Points, in no order, along strands that fork, close into loops and pass close to each other.
In the rows, zero is written as 128.
Points whose rows are less than 128 apart are linked; no others are. Some points are linked to none.
(1656): [145 144  97 131  78 128 122 114 112 137 141 183 161 146 106 108 130 151
 143 103 142 126 176 150  77  99 109 127 187 195  99 120]
(531): [161 156  93 158 106  80 120 102 161 127 169 168 137 146  72  89 136 171
  90 109 158 135 150  97 132 129 155 118 138 134  83  65]
(101): [144 110 119 140 148  87 106  76 141 130 112 177 184 161 112 167 117 163
  90 153 141  97 164  77 131 122  84 125  94 135  83 152]
(809): [130 103 153 154 145 127  99 141 146 111 188  65 151 106 103 170 189 116
 131 136 126 121 111 130 173 124 156 124 102 102 144 153]
(1551): [150 139 128 106 143 102 190 140 108 145  76 169 137 148 142  96 107 124
 147  88 109 162 127 156  78 148  91 133 125 156 117 127]
(982): [123 161  96 159  88 108  87  92 165 138 168 146 144 128  78 117  67 105
  95 101 148 148 119  96 119 149 158 129 149  88  95  52]
(106): [125 125 107 142  91 123  89 109 114 154 129 150 154 121 126 114 105 135
 146 106 111 137 135 165  66 115 109 132 176 151 133 109]
(1483): [ 97 129  96  88 143 184 100 117 117 128 120  68  80 117  97 136 138 157
 114 138 104 188 147 130 158  99 126 149 126  94 163 121]
(245): [155 145 112  67 150 125 164 117 130 193 100 135 113 149 119 118 123 159
  99 119 101 121 155 125 113 127  78  88 104 133 141 150]
(1670): [159 148 112  46  87 141 109 120 144 221 168 171 181 114 143 111 141 116
  40 109 166 102 107 177 141 177 116 103 157 150 124 111]
(74): [138 154 104  57 114 136 129 142 102 142 145 136 103  98 162  94 130 144
 121 110 123 142 160 134 114 162 113 130 183 189 129 118]
(1579): [135 141 136 138 107  80  83 114 163 144 160 124 138 115  95 112  80  89
 105 131 125 119 111 138 118 162 165 152 146 103 131  57]
(992): [109  93 133 192 160 132 149 164 133  58 113  98  87 126 193 147 160 134
 181 124 141 113  93  89 144  85 105 123 134 104 152 158]
(742): [107 148 143 117 133 166 189 114 176 116 115  60  58 113 115 182 123 167
 109 182  76 149 126 171 128 105 120 143 106 133 145 155]
(853): [115 123 163  90 117 141 158 169  79 124 169 128  70 135 129 116 178 138
 161 129 110 152 168 136 152  70 127 119 108 136 171 161]
(1556): [129 132 124 124  90 133 115 131 120 107  89 161 118 107  89  85  87 153
 158 135 120 131 166 115 132  75 136 138 130 125 131  82]
(1206): [170 161 138 161 119  32 111  87 153 109 153 183 121 137  99 103  77 116
 108 132 162 133 137  93 145 138 133 148  91 102 114  82]
(1051): [129 129 127  85 106 122  72 144  98 175 223 152 135 175 115  87 124 115
  73 107 120 176 147 119 132 133  78 145 164 140 133 139]
(979): [149 117 134 177 163  68  91 115 142 136 141 115 141 161 133 135 130 158
 113 141 122 110 140 111 139 114 102 116 120 119 133 133]
(754): [128 115 155 143 132  77 106 101 152  89 125 138 170  97 127 134  91  77
 159 113 132  60 129  83 127 190 144 131 112 124 104 120]
(803): [141 132 135  82 110 126  95 119 105 175 153 149 191  95 159 125 114  98
 107  99 115 109 123 198 108 167  87 126 165 173 139 148]
(1072): [108 128 142 103  97 158  95 141  80 108 126 106 124  34 165 149 149  85
 170 102  97 125 136 166 121 158 131 177 163 142 165 156]
(1013): [152 118 149 165 144  70 144 146  96 170 131 110 166 173 152 119 142  89
  77 116 128 142  84 167 121 132 128 108  96 136 168 181]
(1081): [147 152 152 171 125  58  95 126 136 134 177 145 107 149 110 109  93 111
  94 139 132 131 105 126 149 133 171 147 117  81 141  70]
(1689): [128 121 135 121  97 120 111 118  78 152 138 150 169 105 181 129 123  84
 148  91 101 110 117 206  71 159  98 159 167 180 148 168]
(395): [ 98 101 139 173 117 133  86 144 102 107 156 105 128 158 131 136 141 125
 135 117 126 194 124 139 112 110 166 180 162 119 181 133]
(1387): [ 94 104 104 146  91 173  55 121 130 125 161 122 180  75  95 161 115  97
 159 105 113 115 110 175 128 123 143 137 158  91 109 102]
(1155): [102 138  79 117 150 181 143 165 131 108 149  75  84 114 109 138 184 179
 131 155 117 163 138 113 145  89 133  82 170 112 116 115]
(432): [149 144 110 177  89 111  94 102 107 146 142 179 139 163 137 113  65 114
 155 102 119 166 131 171  74  86  76 142 157 144 138 122]
(475): [ 84  74 190 152 157 193 108  83 163 121 107 106 161 115 138 180 128 114
 163 181 161 105  99 121 137 112 167 183 105 110 175 130]
(116): [130 116 111 148 150 144 131 141 137 116 109 107 105 142 146 131 119 167
 167 130 124 136 121 120 107 105 129 150 166 102 152  98]
(321): [169 147  66 135 136 122  66 109 169 157 134 120 153 139 108 136 133 157
  63 113 149 126 136 101 138 145 112  92 146 119 106  96]
(357): [133 129 127 146 153 114 125 136 181 109 189  70 130 103 104 157 182 128
 148 146 128  88 102 114 179 157 145  96 101  84  96 129]
(880): [143 149 140  81 130 139 133 134 123 132 106 107 106 104 110 108 122 130
 136 160 115 131 137 154 152 102 151 124  92 129 151 121]
(1550): [ 93  85 167 142 122 175  92 122 160 102 129  89 164  95 119 157 139  98
 159 167 160 102 114 116 146 144 170 163 126 111 156  98]
(852): [122 101 192 158 121  76 141 135  94 117 113 174 167 160 120 122 105 106
 141 142 136 105 138 125 122 106 157 140  92 120 121 137]
(1739): [153 158 133  43 109 117 106 123 125 176 190 146 108 121  89  98 130 108
  72 114 128 132 117 136 169 135 122 124  98  94 140 111]
(739): [112 143 132  93  90 153 156 124  82 140 105 157 138  77 183 123 109  94
 187 102 106 117 127 210  86 162 130 160 169 181 131 140]
(405): [ 98  84 157 193 143  97 104 125 139 107 107 119 134 147 159 135 107 102
 131 161 154 104  91 124 134 145 173 155 142 125 169 122]
(1333): [ 99  66 176 161 175 171 132  89 171  96 111 110 103 131 186 167 143 146
 173 158 158 141  78 119 116 141 160 195 117  99 179 133]
(953): [ 78 103 139 147 145 136  91 126 173  65 137  68 126 109 153 132 127  57
 143 133 138 108  81  85 166 206 175 153 132 101 137  99]
(1370): [118 118  99 119 124 168  89 158 137 122 130 102 143  75 101 138 144 150
 149 114 126 106 143  88 143 116 119  95 147 111  97 101]
(585): [165 111 108 160 160  96 137 128 132 176  74 156 200 156 126 118 111 128
 115 136 130 152 119 164  85 106  80 115 124 125 134 115]
(1115): [144 145 129 106  84 118 159 123  99  86 100 196 113 117 123  59 103 130
 170 116 127 131 184 124  93 139 105 129 145 201 108 120]
(41): [138 160 144 119 129 101 203 185  89 112 123 132  76 127 158  87 153 110
 160 159 116 126 119 145 149 105 130  91 114 158 131 159]
(1498): [142 149 136 120 150  72 128  94 156 148 178 142 106 170 102 129 137 160
  94 152 158 106 173  95 149 159 125 121  92 156  83 145]
(1426): [113 150  79 135  85 190  63 117 108 129 140 147 183  57 112 154 138 125
 143  76 132  88 119 175 131 131 115 115 178 121  83 113]
(1380): [133 150 156  41 125 119 118 132 107 164 142 105  93 112 103  81 118 117
 114 149 111 121 134 144 158 135 114 117  94 126 157 142]
(1291): [156 172 110  85 134  97 128 126 163 158 202 111  87  97  94  78 153 145
 103 104 115 118 137  99 171 171 112 108 105 120  85 108]
(721): [ 95 146 114 117  86 179 102 125  73 129 114 123 139  37 167 142 111 107
 198 116 110 107 123 207 121 151 126 163 176 157 133 130]
(78): [120 173 151 100 156  96 207 133 134 131 116 118  70 163 125  87  96 121
 120 174 121 122 143 122 144 192 145 105  81 173  77 147]
(298): [ 64 129 105 132 148 189 127 130 154  93 156  50  87 125  78 181 155 186
 104 163 122 164 134 122 156 102 137  99 126  91 109 147]
(1790): [142 160 128 124 123  96 160 177 150 119 195  89  53 108 112 107 162 149
 125 157 112 114 121 146 176 108 117  65 108 134  82 134]
(1154): [145 143 145 105 141 178 169 128 131 137  89  96  80 110 117 129 145 145
 161 162 116 167 126 160 123  98 159 140 114 132 183 121]
(1681): [127 133 167  77 109 129 181 161  69 129 138 129  65 128 144  86 169 107
 136 131 124 129 127 123 152 106 145 113 115 155 176 175]
(1229): [159 128 164 166 151 157 191 157 130  98 114  76  93 100 151 125 170 115
 179 180 143 151  79 164 100 123 136 136 141 154 167 157]
(1543): [153 126 135  97  54 133 105 148 119 148 193 171 177  54 122 149 172 112
 146 101 136  98 131 141 156 131 131 136 137 135 100 109]
(655): [135 104 172 171 153  84 146 146 148  94 166 128 123 130 126 134 148 146
 159 168 121  84 128 110 176 110 154  85 104 121  86 162]
(1375): [171 157 104 141 144 104 170 105 156 108  75 132 150 144 107 101 127 145
 130 146 168 122 164 110 110 156 136 107 143 189  81  98]
(1205): [ 98 142 164 142 129 124 226 152 108 111  80 106  44 148 155 113 116 116
 125 182  87 153 110 175 132 127 147 136  63 136 135 165]
(1615): [161 148 103 134 144 104 163  80 148 150  87 168 185 172  83 139 120 152
  67 159 168 104 152  97 151 142  88 105  64 159  67 140]
(284): [122 120 135 206 127 113 162 139 102  88 131  80  64 148 161 116 161 128
 144 121 139 171  85 133 136  83 160 131 146 119 193 169]
(643): [161 162  96 112 110 120 156 130 141  94  78 152 125 129  98  65  99 140
 136 129 159 137 181 115 113 134 116 116 133 201  96  94]
(196): [129 115 178 163 141  61 121  78 118  59  85 201 144 139 147 136  96 116
 136 146 137  83 116  79 177 129 173 121  83 115  93 159]
(1250): [150 115 149 148 127  76 111 141 111 132 139 165 170 159 133 103 122 118
 115 130 135 119 142 133 123 118 109 124 107 161 118 137]
(364): [ 42  99 128 204  98 146  59 108 136  67 146 155 149 141 136 127  71  89
 188 114 130  99 105 126 127 120 155 157 147 100 114 100]
(1242): [165 130 124 146 172 104 165 109 131 188  76 144 173 182 137 134  78 135
  96 156 121 196 101 167 103 101  92 127  92  96 124 107]
(1092): [137 138 127 112 109 140 116 140 109 129 120 130 144  94 125 129 123 105
 167 127 125  98 147 118 103 153 157 119 154 178  98 119]
(1233): [158 157  93  77 154 119 139 111 145 131  40 110 147  90 138 109  85 123
 128 119 126 126 128 124  90 191  92 112 142 170 120 120]
(39): [118 130 101 135 151 149 179 157 136 112 133  94  82 140 126 158 167 183
 160 172 119 122 136 128 141  86 119  97 156 131 100 126]
(1639): [146 141 112  96 166 123 200 126 151 169 117 123  97 173 131 129 112 183
  96 128  81 135 129 162 111 107  60 117  98 120 114 171]
(1020): [140 127 136 118 173 109 226 144 120 160  94 146 132 164 147 119 108 157
 140 116 103 167 114 164 108 131  84 103  83 124 125 142]
(1708): [ 96 156  59 126  81 202  64 150 117 101 120 113 168 103 109 117 142 149
  90  89 139 155 115 156 116  99 150  97 181  96 102  97]
(717): [154 149 132 147 161  78 131 111 134 180 122 144 160 190 112 127 102 140
  64 171 135 145 106 166 135 116 100 102  73 116 105 124]
(340): [120 123 138 138 152 185 153 128 154 116  77  92 152 108 110 159 127 130
 138 183 178  92  94 145 121 100 171  99 111 117 123  98]
(224): [158 162  92  82 152 150 174 128 138 176  67 151 141 161 120 122 129 163
  75 123 144 135 135 144 102 117  79  49  97 142 114 145]
(932): [141 119 144 107  89 114  93 162  77 153 197 136 132 108 169  97 194 117
  89  70 124 135 133 152 172 132 104 119 137 149 147 167]
(844): [182 153  92 156 139 128 157 120 151 132  85 134 160 138 119 127 151 161
 115 145 164  94 138 108 110 120 127  65 139 161  87 107]
(551): [ 96 119 133  82 148 172  67 129 112 115 118  88 125  83 115 138 127 112
 125 126  92 165 138 113 151 133 119 162 114 101 179 123]
(870): [107 138 129 133 109 137 137 108 126  96  53 155 102 119 123 107  66 135
 171 144 102 104 153 111  90 128 151 155 141 127 129  93]
(1430): [ 42 102 121 166 103 192  56 112 156  87 163 134 165 102  92 128 100  94
 167 100 124 126  83 145 149 119 153 168 150  79 110  96]
(931): [135 157 107  60  99 149 111 121 115 186 155 138 177  86 180 129 131 129
  73 109 158 119 120 200 135 175 126 121 182 179 129 119]
(1620): [110 127 166  60 140 116 157 117  92 159  91 173 124 160 140 107  70  90
 124 124 101 125 154 109 125 149  96 165  71 123 156 170]
(606): [107 132  84 117 115 211  80 130 140 110 127  83 165  95  89 146 153 132
  99 125 156 153 108 137 129 131 178 118 186  91 126  99]
(1662): [121 143 156  39 119 129 154 127  88 138 102 144  73 132 151  98 104  95
 127 116  90 107 162  84 107 163 105 146 109 143 158 176]
(596): [ 93 127 142 144 185 158 153 114 167 101 108  45  70 107 135 159 120 165
 142 173  96 137 112 149 128 113 107 144 102 107 164 169]
(1025): [149 143 127  93 126 133 234 197  78 113 107 166  82 124 177  82 153 106
 159 123 118 166 102 151 146 115  95 104 115 163 136 165]
(360): [115 110 165 146 105 104  89  96 161 102 139 128 180  84 110 155  93  57
 167 120 125  71 110 118 138 151 153 146 110  77 142  97]
(174): [146 137 146  96 140  89 146 132 129 155 203 136 111 174 109  94 149 147
  95 129 131  93 156 122 160 145 110 110 107 155 101 166]
(973): [ 99 112  73 145 156 140 104 153 146 123 131  94 121 168 111 102 120 172
 107 121 157 182 135  82 151 113 156 125 176 104  77 106]
(591): [ 95 125  68 120  98 189  72 135 140  90 123 110 178  66 114 138 145 113
 145  80 128  97 113 115 129 148 103  98 182 123  77 110]
(1306): [148 172 144  84 144  90 167 130 141 111 137 132 100 118  94  79 118 113
 135 153 134  94 146 112 161 162 118  99  75 145  85 122]
(1102): [141 112 142 103 125 137 158 155  98 134 148 150  94 158 142 148 157 148
 166  89 103 137 158 121 107  97 110 151 140 124 146 151]
(266): [134 116 103 156 121 133  87 100 143 165 104 151 142 165 150 180  63 147
 122 132 103 150 150  99  99  82  89 161 141  79 140 107]
(879): [ 83 125 132 200  85 118  82 117 104  78 116 153 120 126 132 122  76 108
 187  97 106 105 138 125 109  95 140 142 163 115 139 132]
(913): [172 150 145 132 135  74 125 125 154 199 170 126 156 160  95 124 135 120
  62 165 133 122  93 180 152 121 134 102  77 106 115 129]
(200): [130 130 119 178 102 121 106  96 109 149 136 180 119 174 138 153  50 141
 137 123 120 168 148 108  89  53  68 164 157 112 125  98]
(1209): [ 97 107 109 129 159 164 121 142 173  92 114  70 108  99 122 151 125 155
 170 146 125 102 139  86 162 104 109 103 124  94 106 111]
(1765): [124 126 173 169 130  53 147  89 120  74  81 189 172 151 139 135  96 104
 138 147 156 113 129  88 134 187 172 144  90 139  79 138]
(926): [118 121 138 143 158 116 156 124 133 111  43 127 126 114 152  96  83 132
 171 161 120 110 134  93 108 142 140 139 121 134 127 106]
(1269): [105 142 171 116 137 147 209 110 141 127 102  96  40 131 123 153 115 139
 122 176  80 159 116 172 114 134 136 179  55 128 158 174]
(935): [162 161  80 114 140 141 171  88 139 155  63 173 184 183 112 125 131 165
  53 134 160 143 158 127 110 142  70  88  71 162 100 142]
(1851): [155 121 110  90 156 109 112 126 126 210 125 127 174 150 125 141 147 121
  78 128 117 109 139 142 118 119  78 109 118 133 139 134]
(1022): [114 125 126 127 122 128  77 145 100 146 179 122 105 183 128 123 119 111
  97 114 104 225 142 139 125 113 135 187 166 107 169 124]
(390): [128 104 122 135 122  97 101 143  94 129 168 182 105 161 132 109 138 157
 139  90 119 153 176  98 120  89 101 151 148 141 144 132]
(624): [128 139 147  58 169 140 199 116  92 173  82 162 161 161 118  79  99 117
 108 129 134 141 132 135 125 184  73 102  91 166 109 127]
(1828): [145 117  99 138 143 104  94 148 158 109 157  92 126 122  99  99 139 147
 114  92 125 157 125  94 164 145 163 121 154 100  85  99]
(300): [165 165  76 160  76 147  73 103 178 132 131 175 176 115  89 124 181 150
  68  60 169 103 133 121 105 128 111  74 146 133  67 104]
(1744): [117 134 116 110 110 176 104  95 123 157  99 138 141 145 128 203  89 122
 111 130 127 131 141 119  87  94 137 141 141  95 153  96]
(1521): [155 108 124 133 173 122 122 113 150 205 111 124 174 158 135 195 133 146
  96 158 116 124 137 154 118  96  67 120  89 109 125 163]
(437): [165 132 141  91  89 138 102 137 138 186 186 153 178  63 116 134 197 118
 105 105 125 100 111 150 160 110 111 113 100 106 123 118]
(18): [149 117 168 114 119  83 112 165  98 144 214 108 106 146 128 111 195 121
 107 111 127  99 125 127 178 132 111  98 111 144 141 172]
(1326): [157 119 157 175 149 123 233 177 117 104 101 144  68 151 144 153 151 144
 164 132 127 156  91 185 127  98 176 152  96 106 146 149]
(636): [145 109 122 135 195  93 115  95 147 175 113 145 172 175 139 182 126 148
  97 147 126 103 155 109 113 135  54 124  79 131  97 181]
(215): [117 140 138  92 163 108 161 111 126 134 104 104  85 147 136 132 117 132
 130 179 111  97 144 101 123 172 176 130 106 156 109 133]
(857): [145  94 160 144 113 127 109 120 131 122 149 148  76 181 160 182 117 115
 129  76 110 181 128 125  86 154 152 217 156 108 181 135]
(1415): [127 101 142 176 119 116 134 134 111 128 154 132 107 169 169 155 121 113
 154  87 108 154 121 124  82 136 157 172 174 133 172 142]
(1035): [128 118 134 121 104 108  87 159  71 131 172 144 110 136 155  85 164 136
 110  64 106 151 152 100 134 106  94 118 142 134 166 168]
(574): [ 99 127  97  83  93 202 107 141 113 104  88 118 133  62  99 140 119 125
 153 116 116 119 141  94 138 107 136 104 146 111 126  95]
(727): [118 119 163 168  78  95 109 143 108  77 123 163 159 112 127 107  97  93
 150  92 126  79 129 123 118  99 146 136 116 120 126 138]
(1168): [108 113 156 136  96 157 114 120 153  95 105 127 194  88 107 154 107  71
 177 161 129  79 123 149 129 132 185 152 125 128 124  88]
(182): [144 125 143 194 143 105 184 166 121 107 112 113  69 157 162 113 153 169
 170 151 129 154 103 165 122  60 163 136 128  96 182 149]
(690): [160 155 106  94  82 117  60 112 142 195 186 176 164 113 111 100 139 123
  65  84 140 121 121 158 125 167  88 117 146 144 104 100]
(1095): [164 119 112 117 105 106  55 127 137 191 195 172 142 159 116  96 126 121
  63 103 125 154 138 144 131 135  78 122 143 148 120 117]
(562): [142 133 140 129 132  84 122 142  88 136 144  91 107 132 158 109 138  89
  97 118 120 134  96 142 122 108 121 122 108 131 189 172]
(242): [135 128 147 101  94 125 185 145  89 104 130 186  85 136 161  87 126 107
 165  87 130 116 155  91  93 143 102 143 145 189 132 167]
(1825): [ 95 118 101 149 133 189  98 119 146 124 131  88 146 140 108 155 142 150
 115 149 183 162 105 129 123 105 177 125 154  99 158  92]
(202): [158 133 100 174 164  99  67  91 159 157 131 134 154 156 120 141 121 178
  64 154 146 141 134 106 133  99  96 108 134 108 110  95]
(138): [134 113 129 186  88 108 140 136  78 139 128 112 112 147 163 133 134  68
 123  72 126 152 107 133 107 112 175 167 175 153 212 150]
(1827): [120 119 135  87 112 124 154 143  99  92 110 135  65 125 177 129 121  88
 162  91 101 103 180  53 100 151 119 145 136 176 150 171]
(1599): [102 135 168  49 172 149 206 111  87 186 105 179 122 175 114 106  92 109
 116 126 102 158 139 130 120 185  92 127  83 121 138 140]
(505): [136 149 133  90 136 115 168 102 111 148  55 170 167 135  93 109  85 117
 119 140 134 130 152 115 116 169 118 115  86 158 107 108]
(484): [159 152 135 169  94  72 136  92 162  94 140 190 145 120  82 100  95 154
 117 134 170 119 144  91 137 128 153 140 132 116  85  60]
(1631): [ 99 112 128 152 179 166 182 103 151 129  59  95 166 128 126 169 126 150
 123 193 150 105  84 165 132 101 120 117  94  98 141 131]
(1116): [ 93 118 156 163 161 126 116 122 166  73 144  44  85 104 174 150 137  62
 134 167 154  89  73 106 175 195 197 128 114 120 157 151]
(1598): [101 103  76 155 152 137 116 108 151 113 118 139 114 162 128 130 114 185
 138 104 132 158 151  91 102 107 128 140 181 117 105  94]
(1299): [124 131 141 145 167  97 178 132 102 107  40 150 131 138 132  96  97 113
 144 147 118 131 144  99 108 174 133 127  89 159  96 117]
(1304): [156 112 140  87 136 145 219 163  92 138  81 185 137 159 135 126 121 122
 175 106 111 148 136 144  93 139 138 165 117 145 120 116]
(570): [105 128 165  86  86 151  82 137  65 100 165 116 120  58 164 145 164  80
 120 108 126 152 125 145 152 165 153 167 146 156 183 163]
(1175): [150 166  97  52 109 127 118 118 148 185 200 150 107  97  88  85 170 152
  71  93 119 116 127 104 181 143  99  99 109  98 105 113]
(1093): [ 99  67 127 171 162 152 107 165 134  66 127  92 135 125 183 161 178 125
 180 110 126 125 121  65 146 103  88 130 127  97 158 167]
(817): [112  86  81 150 128 199 118 136 157 122  99  95 163 117 150 166 162 157
 152  91 152 113 107 117  78 109  84 124 188 124 137 113]
(454): [129 115 157 122 123 120 105 147  87 128 168  88 114 114 146 148 165  80
 124 108 119 142 139 120 118 149 157 146 134 140 180 173]
(1018): [123 119 145 106  89 125  79 158  96 122 164 136 157  86 131 119 146 107
 156  91 114  96 142 143 133 154 142 132 166 168 113 122]
(789): [121 166 143  99 116  72 167 146 147  93 180 129  53 102 106  78 137 126
 138 145 111  95 122 104 167 130 125  85  63 115  84 141]
(1808): [110 144 143 109 169  83 141  87 136 172 139 129  66 192 142 143  91 161
  92 181 123 120 155 101 114 182 164 157 122 149 116 142]
(799): [122 108 125 140 167 161 148 115 146 112  91  59  85  94 145 130 117 136
 161 162 128 153 109 141 130 112 137 150 129 107 170 128]
(835): [140 117 184 176 132  39 150 118 140  85 151 177 144 140 137 134 134 133
 132 144 141  81 127  84 182 127 170 100  69 114  77 159]
(925): [158 125 125 128 140 173 205 171 131 108 101 111  69 109 149 140 155 137
 203 162 130 161 120 159 117  96 156 138 162 132 156 124]
(985): [110 132 127 113 173  82  81  83 148 150 171 130  95 193 123 141 107 165
  85 146 130 130 154  83 141 164 134 132 128 127  96 133]
(1853): [113 166  70 150  83 140  86 101 152 106 147 162 137 147  69 112 103 142
  68  95 161 159 135  79 102 125 168 102 170  73  65  65]
(1458): [110 121 170 178 161 149 188 135 141  99 107  69  90 119 150 155 147  91
 157 192 145 125  83 144 130 141 164 135 111 144 156 194]
(963): [103  54 106 178 150 143  96 157 130 103 160  89 165 146 168 146 164 128
 160  84 114 161 122  95 119 126 101 152 173  97 155 166]
(361): [118 140  85 116  89 148 142 121 120 138 138 166 123 160  99 125 125 177
 131 102 165 129 174 116  73 104 158 119 183 171  99  96]
(744): [108 122 122 115 100 199 130 145 105  86  83 115 156  50 121 129 137 129
 185 153 136 104 121 141 135  82 133 126 154 139 149  90]
(648): [171 125 166 151 148  76 115 143 127 190 174 107 170 150 129 137 151  90
  79 144 133 116  95 163 139 133 127 125  77 132 150 155]
(1795): [140 106 138 210 108  93 152 150  84 124 133 101 107 158 145 139 168 116
 116  90 150 145 104 124 128  74 182 128 154 149 206 154]
(1766): [130 145 118 130 141  96 116 123 172 132 181 106 112 126  96 126 143 153
 111 128 116 129 119 104 160 149 149 106 112  84  98  99]
(1281): [118  97 171 167 140  87 122 102 159  92  83 152 188 127 150 133  84  95
 146 158 151  69 104 101 120 186 166 147 116 143  87 116]
(1135): [126 130 110 127 177 122 136 124 156 112  70  97 119 101 140 130 100 157
 153 163 118  86 133 101 141 114 102 113 111 101 119 131]
(1381): [ 95  85 150 164 165 130 155 116 146  82 112 105  78 125 197 171 145 144
 153 134 138 116  79 113 130 101 130 159 120  86 185 164]
(1221): [119 118 109 109 101 139  74 155  88 165 186 163 119 181 139 114 128 106
 119  74  94 216 146 126 106 126  95 181 183 131 134 134]
(755): [170 150  88 156  99 164  99 135 163 118  96 152 151 111 118 124 169 177
  89 105 183  90 150 113  90 121 112  63 157 144  87 128]
(1836): [109 127 108 117 170 143 152 107 146 133  58 107 137 131 125 156 110 185
 108 155 133  91 128 125 124 100 115  85  95  93 119 127]
(514): [124 122 126 106 128 200 178 146 130 112  45 119 143  79 135 155 134 118
 184 164 149 112 111 130 117  99 158 134 138 120 140  87]
(653): [ 87 123  88  76 117 169  57 151 105 109 123 106 148  73 101 105 118 122
 112  81  90 166 129 132 158 128 123 156 155 105 123 118]
(1413): [146 153 131 135 122  88 164 193 104  87 174 110  56 141 130 105 177 126
 137 146 119 119 140 134 156  99 118  67 117 161 112 168]
(1642): [134 136 112 109  87 157 133 114 122 147  95 173 148 144 106 167 107 149
 111 121 145 115 158 116  59  95 152 117 141 135 117 111]
(977): [ 96 143  57  93  92 190  58 130  97 145 122 116 168  76 121 137 118 130
  71  73 104 174 118 165 156 121 108 125 178  99 107 116]
(1029): [104  72 101 138 131 173  92 138 128 124 149  95 175 102 154 153 162 130
 170  93 110 128 132 120 104 136  99 142 188 132 141 127]
(1703): [106 109 155 111 147 149 117 122 181  92 124  71 132  73 114 148 130  64
 167 160 138  89 102 117 170 182 170 150 108  93 149 100]
(1798): [ 91 112 114 133 162 163 110 101 146 128 150  72 111 147  87 165 144 185
 109 162 114 169 133 123 156  79 124 128 109  78 139 134]
(214): [159 126 152 106 125 144 107 141 127 153 182  94 166  91  99 147 192 123
 127 145 128 105 123 165 156 108 124 105  98 130 134 142]
(1371): [151 113 166 117 131 149 241 171 104 129 102 171  87 182 144 130 126 113
 163 105 112 161  96 168 129 144 168 156  91 127 133 127]
(1495): [165 143  82 171  96 131  47 107 170 151 153 143 188 143  92 131 158 145
  65  71 152 131 134 118 137 137  90  98 146 113  92  94]
(1341): [109 119 161 168 145 144 148 138 155  87 107  56  77 125 161 137 143  85
 168 191 159 107 103 121 138 174 188 150 136 152 152 135]

How many points has the smallest loop of links through each point below? Write 0 if it is on no loop.
(985) => 18
(200) => 8
(340) => 9
(935) => 8
(300) => 31
(799) => 12
(1155) => 0
(1013) => 0
(1229) => 0

A fork is a point with three links, a tip a point with one. Leave the first point through the second and follow the links. Name the first fork or tip that comes.
(18) / (174) => (41)
(298) / (1798) => (1825)
(202) / (321) => (926)
(803) / (1689) => (585)
(817) / (1029) => (1550)
(727) / (879) => (1370)
(931) / (1670) => (1415)
(1550) / (1168) => (655)
(1092) / (1018) => (1766)
(1415) / (138) => (245)

A piece is two or more points that can be reached from each other along the links. Count, over all rows, the pieces, the separate loops (a circle has one, a figure eight two, a Y none), the forks (points with three links) and the tips (points with one).
pieces => 7
loops => 6
forks => 10
tips => 12
